Points, in no order, along strands that fork and pass close to each other.
(in the rows, 128 means zero)
Points whose rows are less than 132 apart are linked; no others are. Some points are linked to none.
fop: [117 130 137 145 161 108 115 122 101 108  93 133 143 159 142 176 134 132
 100 140 129 106 118  52 162 151 133 155 206 117  91 118  77 125 157 141
 121 128 127  96 172 140 100  98 129]
nikid: [121 106 144  93 139 143  83 114  53 106 152 163  99 139  88 139 101 173
 199 127 103 100 131 149 179 119 179 143 139 114 210  82 141 121 122 123
 108 179 131 113  84 152 174  87 141]
mev: [147 113 151 106 188 135 115 132 148  71 124 148 106 102  94 128  99  65
 122 116  75 175 131 111 199 124 125 103 122  84  88  94  37 113 174 123
 136 141 121 136 159 102 113 130 130]
nin: [148 154 132 130 130 108 136 111 100 145 131 111 142 151 151 155 141 164
 165 153 169 123 100 107 140 121 131 186 215 186 155 123 128 143 104 135
  74 139 164  81 127  92 154  70 100]
dis: [175  73 135 110 102 155 132 151 158 111 114  88  86  67 147 123 157 130
 133  81 177 181  94 117 223 164 139  83  90 109 203  85 127 109 108 139
  72 134 139 138 128  58 163  98 132]
dunar: [ 72 125 150 169 164 135 115 169 153 100 112  84 141 111 164 127 169 132
 106 153  88 131 188 125  98 137  68 133 160  73  79 121 115 124 160  81
 165  84 127 127 174 162  68 187 160]
Sis: [139 124 144 123 138 128 100 108  66 119 150 183 115 155  83 124 112 121
 173 140 109 120 133 118 126 122 184 158 132 138 139  91 142 114 139 146
 141 154 115 121  87 164 148 108 142]
Tor: [165 134 114  83 157 116 151 163 155 100 132 108 161  70 182 135 138 104
 106 120 156 188  94 115 132 162 116  68  83 125 111 106 104 110 173 148
 111 124 108 137 135 111 159 134 123]
vefak: [109 126 171 104 120 157 149 149 157  94 136  63  85  83 167 128 166 106
 105  97 184 148 106 150 186 161  71 131 137 134 125 143  96 123 121 151
 143 106 157 114 137  90  74 118 102]
Gane: [136 154  92 165 166 131 171  85  95 135  98 152 164 215  98 103  99 144
 140 175  98  94 152 133  98 101 111 153 150 169 100 179 153 146 120 131
 132 135 113 147 121 177 126 156 123]
besar: [110 117 108 180  92  92  97  83 160 192  80 101 133 118  54 113  93 136
 128 151  65  87 131 143 119 107 119 125 162 138 125 160 142 206 111 119
 122  94 169 124 186 105 142 127 147]
Digok: [175 158  93 151  85 102 175  95 115 183 108  91 134 174  94 116 112 133
 155 165  81 127 114  97  92 106  93 120 126 182 151 177 134 172 115 127
  81 151 141 146 123 122 108 101 123]
tozi: [127 128 114 128  96 113 120 130 111 176 126 130 176 140 150 113 158 157
 153 197 128 116 138 135  86 127 127  97 113 189 160 122 172 206 114 117
  91  99 105 164 104 128 217 125 140]
feb: [131 132 169  99 124 145 123 158 197 110 148  90 121  66 152 109 156 109
 120 102 160 180 123 168 140 141 114 103 100 104 116 120 137 111 116 118
 149  94 169 151 122  98 109 144 119]
gima: [175 120 130 109 103 121 146 103 107 133 139 116 103 126 107 124  97  94
 147  94 133 137 110 105 134 150 151 117 107 138 142 122 134  93 130 146
 113 170 123 130  95 130 124  85 118]
vuz: [128 117 157 120 136 147 144 125 130  98 106 109  84 128 142 174 156 118
  85  71 179 109 112  88 189 138 157 167 171 127 136 112  76 106 128 180
 104 138 157  86 127 114 106  72  99]
tonom: [181  97 129  88 164 136 135 149 154  94 112  96 152  67 167 142 149 103
 123 116 169 201 101 110 189 165 121  73 101 128 106  85  62 108 155 154
  99 121 124 127 151  84 160 125 128]
Gapot: [141 123 130 108 178 148 149 146 149  66 160 147  80 103 143 142  98  67
 112  50 137 167 145 126 175  98 139 130  94  80 127 106  62  73 153 132
 115 161  93 105 132 122 110 114 103]
kenov: [117 137 135 139  91 151 162 118 159 138 127  22  76 137 132 128 123 120
 102 128 117 135  80 124 134 132  60 103 170 163 139 143 112 151 116 126
 110 115 170 119 135 101  69  85 108]
kulek: [ 92 125  95 187  84 114 130  95 169 209  94  60 122 127  87 122  97 151
 121 133  95  95 127 166 116  97 105 129 171 149 133 167 137 190  96 127
  89  85 157 107 168 105 107 135 140]
Dinu: [162 150 112  83  95 122 171 132  85 147 152  83 114 134 160 116 133  94
 151 102 126 141 107 115  95 179 122  68  77 168 155 131 127 108 141 142
 104 173  90 150  91 144 171  89 120]
Tese: [146 140 124  83 131 140 155 163 152 116 184 145 139  86 188 147 125 111
 122  72 159 164 126 150  97 129 133 109  54  92 120 117 122  63 136 120
 122 141  75 121  93 136 121 139 128]
Puguf: [120 130 104 166 115  97  99  91 180 195  75  94 163 105  74  98 105 139
 123 178  91  92 141 171  82 111 117 101 150 122 125 173 161 173 107  85
 145  80 162 143 169 111 133 154 131]
Ter: [138 114 131 129 100  98  87 119 148 131 116 138  88 104  42 107  78 102
 127 121  71 112 122 135 126 119 159 101 108 112 129 137 159 121 144 126
 150 126 157 155 125 131 124 124 140]
Misod: [120 163  92 149 150 131 145 116 118 163 126 150 164 177 126  97  89 150
 144 168 130 104 158 176  55  84 119 136 113 134  99 168 184 114 122 123
 169 125  95 131 106 177 136 181 132]
Zafi: [158 141 132 135 125 142 182 116 151 118 111  30 116 151 145 136 130 124
 106 147 113 150  79  88 141 153  67  73 171 164 108 150  93 151 141 128
 106 126 164 119 145  85  82 100 108]
musu: [176 144 117  89 129 120 165 143 118 115 135 107 138 103 167 134 127  93
 128 110 140 166  96 113 119 178 130  71  74 147 139 119 122 101 160 153
 107 158 101 137 103 124 161 112 123]
Ludi: [ 87  99 125 122  94 127 129 131  97 175 149 166 129 124 139 123 123 160
 163 118 208  96 141 165 143 101 155 215 157 153 148  99 182 142  87 133
 101 101 125  98  95 114 194 112 116]
Reran: [136 110 127 126 143 129 102 120 130 128 149 158 137 127 150 165 143 134
  99 124 200 125 122 118 139 138 163 188 161 132 101 100 122 108 107 159
 124 106 111  92 136 127 130 116 122]
finuf: [158  98 133  70 150 190  95 122  76  96 163 170 125 139 115 164 123 169
 181 148 113 115 129 152 173 131 195 133 133 121 198  63 112 124 123  93
 131 195  93 114  68 165 171 106 151]
Dibo: [169 106 164 115 153 132 113 125 146  92  99 146 115 107  48 112  97  67
 119 148  72 169  98 110 197 147 141  97 114  91 112 102  58 124 162 117
 150 138 153 166 134  83 117 123 147]
paza: [129 140  90 149 148 121 132 112 123 133 125 132 177 163 172 153 133 173
 105 165 180 118 131 105 123 122 111 169 167 148  90 136 141 108 119 136
 127 101  81 106 159 146 120 153 117]
safuv: [126 122 121 144 140 132 119 111 121 156 131 144 163 154 151 141 139 161
 123 158 196 118 123 126 121 131 139 194 190 165 106 118 163 130  96 144
 117 105 114  89 137 119 158 130 119]
riso: [104 145 133  76  91 161 147 162 155 113 130 104  22  73 120  89 143 117
 141  62 163 124 137 143 183 112 121 131  71  79 180 163 160 131  87 146
 132 102 146 117 106  84  82 111 109]
Kimuk: [132 154 103  71  57 106 155 125  89 187 168  71 102 124 148 114 135 116
 158  95 112 124 135 137 102 166 114  69  67 168 179 136 130 140 118 141
  74 148  94 156 110 137 198  77 141]
meva: [ 76 117 118 103  87 140 112 145 170 128 113 112  42  69 114  95 149 138
 119  69 146  97 133 168 174 110 125 137  94 107 151 166 159 160  84 154
 148  77 163 117 130  91  98 111 110]
peva: [187 136 123 111 130 123 172 109 140 120 104  77 145 129 142 139 129 102
 108 139 123 159  80  73 145 161 115  82 141 158 113 140 102 139 150 139
 110 144 150 136 145  93 119  99 105]
Nebu: [134 163 112 121 152 129 124 129 117 131 184 166 152 141 150 135  92 136
 135 137 129 127 144 138  73 107 127 138  78 118 100 128 155  94 152 124
 157 141  61 132 111 169 109 166 124]
Tolis: [136 102 145 111  90 110 100  77  87 141 142 165 141 132  77 114 112 136
 171 162  76  98 121 124 138 139 148  97  90 148 173 111 166 165 126 100
 128 153 145 167 101 144 170 129 152]
gibu: [164 125 157 106 164 123 119 124 157 100 100 130 164 115  93 119 102  82
 107 158  85 164  96 100 156 156 108  84 116  95  93 131  76 148 170 114
 155 143 163 176 147  93  96 152 126]
kare: [141 178 150 106 148 139 177 148 171 130 147  96 106 122 115 115 108  78
 133  82  86 168 130 115  95 131 117  95  88 105  95 135 149 101 151 115
 138 176 173 154 105 149  81 167 115]
Ger: [ 72 159  81 154 109 131 174 140 122 149 108 102  90 186 129 122 104 112
 101  98 117  93 137 167  88  99 132 142 162 150 114 177 143 103 101 145
 123 154 148  91 105 143  84 136 108]
sigi: [111 144 146  79 118 168 161 157 154  91 132  89  44  76 149 110 172 115
 112  81 202 131 123 143 191 131 119 139 106 111 154 149 116 114 100 156
 137 100 137 108 105  88  72 100  93]
zir: [119 141 129 139 126 129  96 119 115 160 148 173 148 146  94 100  90 131
 145 172 123  97 159 177  65  99 144 122  92 127 110 132 177 120 139 116
 179 124  91 146  91 171 147 169 146]
mem: [136 102 115 127  95  94  78 117 178 168 125 127 156  78 112 102 129 158
 120 160 141 125 113 160  98 144 144  87  96 135 124 116 174 132 124  94
 135  89 137 156 131 104 162 132 142]
Tero: [123 152  99 147 151 117 101 136 109 120 154 193 127 163 115 125  96 113
 120 137 101 117 149 140  81  88 150 155 125 119  88 144 140 102 162 142
 164 135  73 119 129 176 106 161 131]
gida: [123 128 113 163 132 111  69 114 147 158 108 168 162 125  71  95 102 134
 119 186 124  95 143 174  72 112 143 128 128 124 105 129 170 135 131 112
 187  92 116 142 132 137 151 164 153]
netog: [127 109 125 137  76 126 112 131 121 117 100 161  62 134  84 130 127 108
 125  61 113 110 137 120 152 101 185 159 148 117 158 117 121  95 121 177
 130 147 152 111 114 132 121  82 115]
fepo: [133 172 172 111 149 158 169 160 174 106 165 116  70 107 107 108 120  42
 138  51  91 187 165 136 135 110 115 116  69  92 119 116 126  90 132 127
 142 156 156 149  99 136  85 164 127]
dilu: [125 111 140  90 107 129 121  94  38 131 162 137  98 154  77 135  87 144
 218 107  74  96 125 113 158 124 154 126 125 129 195 106 137 135 114 132
 113 186 151 123  94 149 170  78 123]
puba: [146 171 127 102 155 117 169 154 165 124 139 111 160 105 160 128 125 112
 119 111 115 178 126 106  85 135 113  84  85 101  89 134 145 107 160 108
 133 152 145 151 133 149 106 174 117]
gar: [135 110 131 111 100 108 113 133  80 147 141 139 179 148 133 141 124 164
 193 188  70 107 110 119 128 114 136  95 135 171 196 125 136 230 109 110
  77 146 150 160 100 121 201 113 126]
gukim: [105 182  98 147 141 129 167 134 146 144 126  93 109 166 117 118  99 108
 111 111  90 115 145 142  65 117 128 120 138 126  97 176 167 102 122 122
 145 163 162 131 115 156  76 155 128]
fave: [127 133 168 115 177 134 104 160 166  69 149 140 102  98 103 110 126  64
 115 109  69 175 156 143 153 114 112 106 123  81  85 100  74 117 167 105
 161 123 141 131 164 112 105 155 133]
Vedu: [158 109 148 148 155 141 111 110 116 102 124 194 215 169 153 162 139 151
 123 198 106 144  96  92 100 135 121 111  97 140 143 111 124 179 137 120
 167 117 105 216 125 147 177 164 149]
bot: [ 53 149  73 141 135 127 131 166 135 128 125 144 135 153 177 155 132 141
  75 102 168  92 141 147 103  97 131 184 164 118  95 147 124  91 119 140
 135 107  94  81 127 161  77 180 105]
kom: [ 76  93 103 142  66 103 135 111 117 204 138 152 138 110 133 103 118 152
 147  99 185  95 143 185 146 103 146 187 108 147 130 137 191 161  79 127
  92  88 124  99 115 110 184 125 124]
Lufog: [117  97 127 127 105 116  59 139 193 155 143 156 130  62  94 112 122 156
 111 144 143 116 134 200 100 126 154 104  75  96 127 102 169  96 121  84
 160  87 126 154 120 111 142 150 161]
kapad: [ 89 151 168  95 132 146 173 151 141  82 152  58 112  86 210 137 169 103
 109  92 176 169 117 120 180 153  54 123 128 127 107 129  85 106 136 135
 122 121 160 120 150 107  68 157 112]
zuz: [122  91 147 104  88 146  94  90  72 140 175 165  74 139  64 124 116 169
 172  96  87 100 153 169 177 144 164 103  81  93 191 114 169 138 106 122
 109 191 131 128 134 158 183 130 189]
Rir: [103 130  99 179 123 111  86 120 156 167  83 126 148 129  79  96 110 121
 117 156 108  85 147 184  83 107 145 128 183 125 103 157 160 139 122 117
 169  92 139 125 153 132 130 166 138]
buku: [ 46 108  99 175 138 136 116 157 132 131  88 122 135 164 165 146 166 158
  77 115 169  81 131 141 121 119 128 162 202 129  98 145 102 112 120 153
 131  93 116  66 142 141  98 164  98]
Teben: [ 73 107 200 145 139 122 131 174 110  69 109  88  97  73 163 136 169  97
 117 107 136 144 121 127 176 164  29 143 154 116  96 116  64 108 172 157
 134 113 143  93 162  95  65 129 138]
mef: [106 141  86 132 143 123 144 133 158 128 135  91 166 139 199 156 139 151
  89 139 175 128 125 133 107 126 106 135 152 121  92 155 139  97 115 118
 128 107 109 111 151 135  85 154 110]
tuzo: [111 109 131  96  64 153  98  97  73 155 191 160  93 146  89 106 100 149
 175  98 118  94 181 172 156 130 170 106  80 104 174 101 150 108 106 124
 133 164  95 147 109 183 173 135 160]
dal: [ 85 185 112 159 160 144 189 144 157 106 131  71 109 163 144 124 121 113
 102 101  77 135 162 104  83 136 105 108 127 108  86 153 148 107 135  96
 135 143 170 146 143 170  54 182 138]
let: [160 134 119 114 131 131 129 128  94 139 136 135 171 141 173 135 163 145
 140 186 145 133 116 109  90 155 138 100 117 181 145  99 155 166 124 142
 115 121  92 141 104 135 195 121 133]
kelet: [129 177 109 139 133 115 151 120 129 172 123 139 177 152 129  94 124 150
 155 171 120 115 151 175  21 107 101  89  81 139 118 167 186 125 123  91
 168 145 121 159  98 169 148 171 129]
minek: [ 61 147  96 133 116 139 138 159 140 128 107 130 101 145 141 125 134 111
  84  84 149  93 134 169 107 104 157 155 153 136 107 161 132 103 110 159
 146 129 134  82 105 148  78 153 103]
rifa: [163 117 148 119 130 142 135 115 134  93 108 112  70 121  95 156 110  97
 115  78 140 143 109  87 183 141 163 139 154 111 145 101  97 103 137 168
 110 149 151 116 121 114 113  67 128]
sikom: [ 89 171 134 143 154 139 184 133 166 102 121  49 137 139 176 125 146 137
 109 121 112 169 153  99 105 149  75 101 134 116  90 145 137 115 137  88
 135 117 174 149 160 148  62 184 131]
lobag: [143 165 115 127 128 106 156 128 118 160 117 132 167 158 145 100 141 136
 136 174 109 118 131 149  31 129  95  62  80 157 145 175 160 157 140 114
 136 151 109 191  94 162 164 140 120]
lal: [143 115 143 139  85  93 120  86  94 160 124 151 166 146  94 117 111 137
 173 180  68 116 109  96 113 118 119 103 102 169 178 142 158 212 110 103
 102 139 153 173 120 121 175 120 136]
Lipu: [160 118 125  94 156 151 159 148 152  84 175 142 116  81 169 143 106  88
 128  63 160 186 136 134 160 120 127 104  58  84 135 105  80  58 142 122
 105 168  72 110 106 120 129 128 121]
varu: [161 123 124 130 109 114 138 109 153 146 111  78 147 129 138 134 145 128
 108 150 150 137  96 101 127 150 133 110 164 160 111 144 130 142 116 129
 106 121 144 119 149  94 117  93 105]
rovef: [178 123 120 118 151 116 136 119 107 108 124 148 189 129 171 144 159 133
 113 179 147 160  92  73 110 165 123 106 103 155 131 117 125 157 149 135
 126 126 103 153 143 124 167 126 132]
Ropi: [189  97 127  97 134 146 154 153 149  94 103  70 111  76 157 136 146  96
 133  89 175 197  96 105 206 164 133  74  99 139 159  86  85 103 128 165
  83 142 131 132 119  71 175  89 129]
tof: [ 95 127 151 110 107 153  91 188 175  91 132 142  35  52 106  72 186 115
 121  85 153 138 164 178 166 125 126 155  93  74 162 143 126 130 103 122
 167  75 147 123 138  76  92 136 136]
pitun: [ 83 137 108 167  90 133 149 118 164 159 107  40  92 139 114 120 116 127
 102 121 110 102 107 154 111 104  98 120 177 154 139 164 135 158  99 120
 115 104 162 112 133 107  75 117 116]
Fevi: [ 71  65  94 140  89 109 104 127 148 180 124 171 118  85 105 110 130 162
 117  91 180  89 152 180 173 112 169 175 106 119 135 129 187 149  71 142
 118  75 138 107 126  89 167 126 136]
Gek: [166 145 114 150 123 108 147 105 121 153 115 113 165 162 136 123 147 144
 138 180 145 129 111 102 107 134 129 135 161 187 124 151 146 150 100 127
  99 127 129 117 138 109 141 107 115]
pifi: [129 142 107 159 162 136 117 110  79 127 115 196 144 207  99 112  96 123
 146 165  93 102 152 114  95  89 150 160 147 141  97 150 151 143 150 148
 163 139  91 139 115 192 131 164 132]
kuli: [ 76 115 159 167 168 123 109 180 122  72  93  87 137 105 175 139 150 125
 125 154  85 124 160 103 135 126  58 124 181  85  87 122  82 118 190  98
 147  99 115 125 170 144  56 147 146]
kaga: [ 85 107 120 113  98 147  80 178 171 120 119 152  61  65 113  87 157 134
 118  86 159 103 159 185 157  96 166 143  99  86 144 147 145 129  91 135
 161  73 143 126 118 100 102 132 126]
Betom: [161  95 149 124 153 133 107 130 138  84 130 162  93 113  92 145 120  96
 101 100 131 153 128 118 167 139 180 140 136  96 116  92  82  94 149 139
 125 133 117 115 138 114 118  97 144]
Getuz: [142 119 149 123 160 138 114 131 115  88 122 161  95 119 145 184 150 131
 104  70 186 124 130  98 176 132 181 196 161 106 151  90  68  91 129 173
 106 143 146  71 125 114 139  76 120]
modu: [100 127 114 158 100 127 106 132 114 130 102 180 115 157 117 129 141 125
 108  97 154 103 137 142 123 105 175 192 193 150 111 125 128 103 130 177
 137 135 127  80 120 147 136 128 114]
pok: [108 135 174 127 164 136  99 165 188  99 152 133 113  94 116 114 150  89
 103 121  89 169 177 147 107 122 106 128 119  75  74 111 107 130 155  89
 173  95 147 132 165 137 104 179 146]
Duv: [ 92 153 144 115 143 140 158 155 159 102 143  56 142 104 212 138 161 121
 106 112 158 171 143 109 136 138  67 118 138 115  90 124 119 107 144  98
 131 106 146 138 162 137  65 176 126]
roz: [107 150 126 174 144 127 133 114  99 137  83 134 145 188 110 137 134 159
 123 146 131  97 126 106 121 122 132 192 252 169 118 148 117 138 117 142
 106 123 150  72 149 131 153 105 125]
nomot: [148 139 124 138 145 126 130 120 125 121 122 175 191 157 146 128 139 143
 117 190 114 137 115 128  57 140 102  77  74 141 147 142 145 168 151 126
 160 139  94 214 101 158 169 165 131]
ral: [141 125 132 113  83 107 124  89  92 160 149 133 134 144 106 102 100 122
 170 140 104 104 138 126 104 131 137  89  87 152 149 132 165 132 127 116
 125 158 115 155 102 147 153 117 124]
Keda: [174 141 111 126 161 109 146 121 114 104 109 155 201 135 167 138 127 125
 106 167 124 150  99  62 115 145  95 112 105 127 119 147 106 140 168 118
 142 137 102 184 158 135 119 144 119]
tila: [147 101 135 114 166 136 110 127 117  90 155 182 114 110 145 186 140 134
 103 100 190 137 131 103 164 123 170 197 129 102 131  70  83  92 129 140
 112 127  91  85 147 115 140  96 131]
gorid: [152 154  90 162  95 110 176  96 123 183 107  86 151 178 119 109 120 152
 157 173 127 126 139 136  99 101 114 146 161 196 133 176 141 156  97 123
  76 129 131 123 127 124 123 114 125]
gis: [128 118 112 134  74  88 108 108 136 186 130 123 155 103 134 100 135 153
 144 159 126 117 129 156  88 134 128  82  85 172 147 135 179 158 126 108
 100 109 119 150 127 117 191 122 142]
kaveg: [143  64 126 128 142 145  80 152 122 131 159 185 114  83 125 150 169 192
 116 127 209 122 127 154 177 138 182 193 138 113 181  53 150  97  95 118
 118 118 113 111 122  78 161 106 168]
bav: [ 84 104 138 120 116 140  74 175 197 138 145 163  97  56 105 103 143 127
 109  98 146 118 162 210 106  90 165 137  77  73 132 117 161 110  95  94
 168  73 141 147 111 111 125 152 152]
fusi: [ 79 109 142 178 122 131 114 139 122 146  72  99 125 161 129 154 165 152
 101 118 144  86 113 104 143 138 135 175 249 162 122 122 101 135 116 154
 104 110 164  66 136 105 133  92 106]
Poduk: [133 165 150 130 180 108 117 105  73  96  95 163 152 164 135 169 123 143
 125 165 110 113  97  53 158 157 142 179 213 129 123 119  84 150 141 145
 133 147 156 104 154 127 133  82 134]
zigub: [161 119 129 134 154 109 108 123 168 133 101 146 203 116 119 124 143 145
 102 197 129 138 107 129  75 157 103  95 113 109 100 151 132 152 141 101
 172 104 136 170 151 114 136 158 129]
tev: [126 123 142 148 131 118 126 114 127 153 109  89 140 144 144 173 162 157
 114 145 173 112 106  96 154 160 132 177 234 165 120 118 112 145  98 132
  82 123 169  75 141  82 134  72 107]
Pab: [ 76  97 124 203 123 134 100 143 123 121  71 123 136 169 133 131 158 155
 102 115 104  94 116 125 121 127 134 132 221 128  86 145  92 112 140 152
 151 110 132  71 149 144  98 137 116]
vasag: [135 165 109  91 128 128 144 152 124 131 182 149 160 118 204 148 128 135
 130 118 143 150 130 134  67 131 116 108  59 123 116 118 143  91 160 127
 142 140  50 138 111 162 137 162 128]
nus: [ 66  93 177 164 157 124 114 167 128  83 107  72 125  92 187 140 165 125
 110 141 135 132 136 137 141 163  47 139 165 100  87 135 102 128 161 127
 146  86 131 102 160 121  61 145 141]
feki: [138 156 105 120 156 115 137 139 148 113 141 116 168 118 161 141 118 131
  94 140 138 146 125 106 100 126 111 118 126 108  88 147 134 105 154 111
 141 126 118 132 150 143  80 156 116]
Divom: [ 99 109 150 132 114 161 108 169 146  79 118 150  62 111 136 124 185 126
  90  69 150 114 139 146 162 112 154 147 150 113 119 138  68 110 139 167
 154 110 134  83 128 125  83 113  92]
Gogap: [120 136 105 100  32 108 162 123  88 202 171  89 113 138 149 113 125 131
 165  80 129 114 124 145 110 122 119  97  75 158 154 155 142 121  89 145
  77 148 111 128 111 132 166  85 123]
zof: [123 124 134 109  71 117 149  91  52 181 177 117  99 158  91 132  80 149
 208  96  91 109 130 115 134 109 126 134 109 150 172 123 141 154  94 147
  86 170 148 109 120 144 172  76 115]
sep: [176 140 139 117 146 124 145 110 114 111 140 157 141 127  86 115  88  77
 138 133  92 148  99 107 116 163 130  97  66 116 126 136 108 118 177 110
 142 185 122 167  89 129 123 138 130]
rar: [ 91 121 145 154 156 139  85 161 167 109 120 109 132 112 131 123 150 117
  95 141  92 123 157 155  89 134 115 127 170  82  75 140 121 135 148 112
 180  92 142 115 167 148  82 173 144]
Rofof: [128 152 111 162 165 135 166  95  96 133  97 139 165 208 120 123 120 170
 143 173 135 109 147 115 118 111 119 184 207 181 108 162 144 155 103 131
 105 113 124 105 131 153 148 137 124]
Mosi: [149 116 143 134 153 117  97 124 156 116 103 141 164 124  89 123 114 106
  92 179 107 131 112 112 123 161 130 113 138  97  88 142 105 150 158 112
 163 119 150 150 149 113 104 138 139]
biles: [171 122 134 146 166 125 140  99  92  92 114 186 213 165 175 163 124 134
 137 184 103 145  94  51 135 129 107 141 127 126 138 128 102 166 131 119
 148 132 115 209 153 144 139 131 142]
debut: [ 99 114 135 111  57 121 106  91  87 183 173 146 121 147  99 102  92 140
 173 125 109  86 166 176 126 122 142  88  75 129 138 127 172 130 112 115
 132 144 113 144 109 170 182 136 141]
Denet: [188  82 153 105 117 130 120 109 142 102  91 109 111  88  59 123 111 114
 141 133  94 157  75  81 214 164 134  95 118 110 155  73 104 137 127 112
 113 129 174 154 140  74 141  93 150]
fiba: [154 124 123 169 151 105 112  90 150 145  85 158 209 150  87 110 131 142
 115 205 112 113 118 137  66 133  93 111 116 135 126 174 144 165 116  99
 174 108 144 197 140 133 144 149 133]
mefug: [173 166  90 127  91  91 182 131 148 180 105  59 124 143 119 109 120 126
 132 149  77 145  97 114  62 121  79  74 100 168 152 182 138 158 134 119
  86 145 151 162 121 109 122 103 116]
kaz: [158 152 102 122 165 138 146 111  78 117 148 165 170 178 178 155 102 141
 154 163 128 118 136  62 120  95 130 149 105 140 123 118 137 124 155 126
 138 145  48 150 119 184 108 152 103]
gepag: [145  86 137 134 159 153  87 157 115 100 141 205  88 113 115 160 170 155
 106 102 185 126 137 145 162 116 191 205 138  95 164  61 104  84 111 139
 122 129 106  81 125  96 159  94 155]
Ripot: [143 126 124 173 154 125 123  88 111 140  95 173 190 181  80 102 113 134
 139 202 103  99 137 126  92 110 124 144 154 153 121 162 154 175 108 118
 165 109 124 169 125 152 151 149 137]
dusad: [163 123 138 110 155 151 125 106  86 102 164 179 164 153 156 155 118 136
 149 163 126 140 119  84 122 137 155 126  90 139 132  88 121 140 157 125
 141 149  67 133 104 168 144 141 132]
fes: [151 161 101 136 160 117 129 111  94 112 135 154 155 168 170 166 114 143
 121 157 153 119 139  64 137 107 127 184 150 139 110 111 121 104 149 131
 132 121  66 122 152 171 101 141 113]
Kugaz: [ 99 139 114 182 144 118 123 127 115 113  75 141 143 181 116 136 130 145
  99 135  88  98 122  89 129 139 136 132 211 130  80 149  94 120 165 144
 142 137 121 101 162 155  92 122 129]
mukam: [110 115 131 131 106 100 124 120  97 171 145 129 137 126 142 135 113 174
 176 130 182 112 118 151 151 100 135 208 199 175 164 124 165 157  98 131
  69 117 159  87 115  92 184  84  99]
mig: [133 117 114 116  46 101 160  95  97 205 159  99  90 142 100 129  87 128
 163  73 108 107 117 127 123 106 110 130  89 146 146 149 153 139  85 157
  78 159 138 109 124 131 139  79 115]
bituz: [165 102 148  83 155 182 119 111  87  87 178 187 137 140 135 169 130 151
 156 149 110 141 134 122 149 138 179 132  84 128 161  54  99 134 141  94
 140 173  67 123  83 167 166 134 155]
Tora: [114 130 183 105 134 157 108 173 190  94 154 127  77  64 114  90 170  89
 120  89 155 176 162 182 157 131 113 132  85  77 138 112 123 106 102 109
 159  86 157 148 130  88 107 151 144]
tomu: [117  90 144 123 104 131  85 117  63 119 149 176  65 132  66 127 107 163
 179  85  95 114 141 145 177 122 174 147 107  81 211  95 153 108 114 141
 104 183 128 112 122 143 174 101 177]
Nobup: [121 168 148 107 179 153 174 158 154  69 169 117  70 101 139 128 112  43
 135  41 104 187 162 128 176  97 106 124  89  91 118 104  82  82 140 131
 128 168 127 122 133 131  85 148 108]

Follow the links from the first point to the second, and from the first to the third. Name the last point that the two ways share.
kelet; buku; Tora => kaga
paza; dunar; Ludi => Gane
dusad; gibu; fusi => Gane
dilu; Tero; Getuz => paza
dis; kare; Reran => paza
kulek; feb; sigi => kaga
tev; Gogap; zuz => nikid
mef; Gogap; gar => nikid

A fork is a point with three links, a tip a point with one. Leave the first point through the second and follow the links. Name the first fork or tip that comes.
paza; mef => Gane
peva; Zafi => kaga
Vedu; nomot => mefug
kaga; meva => Poduk
zof; mig => dis
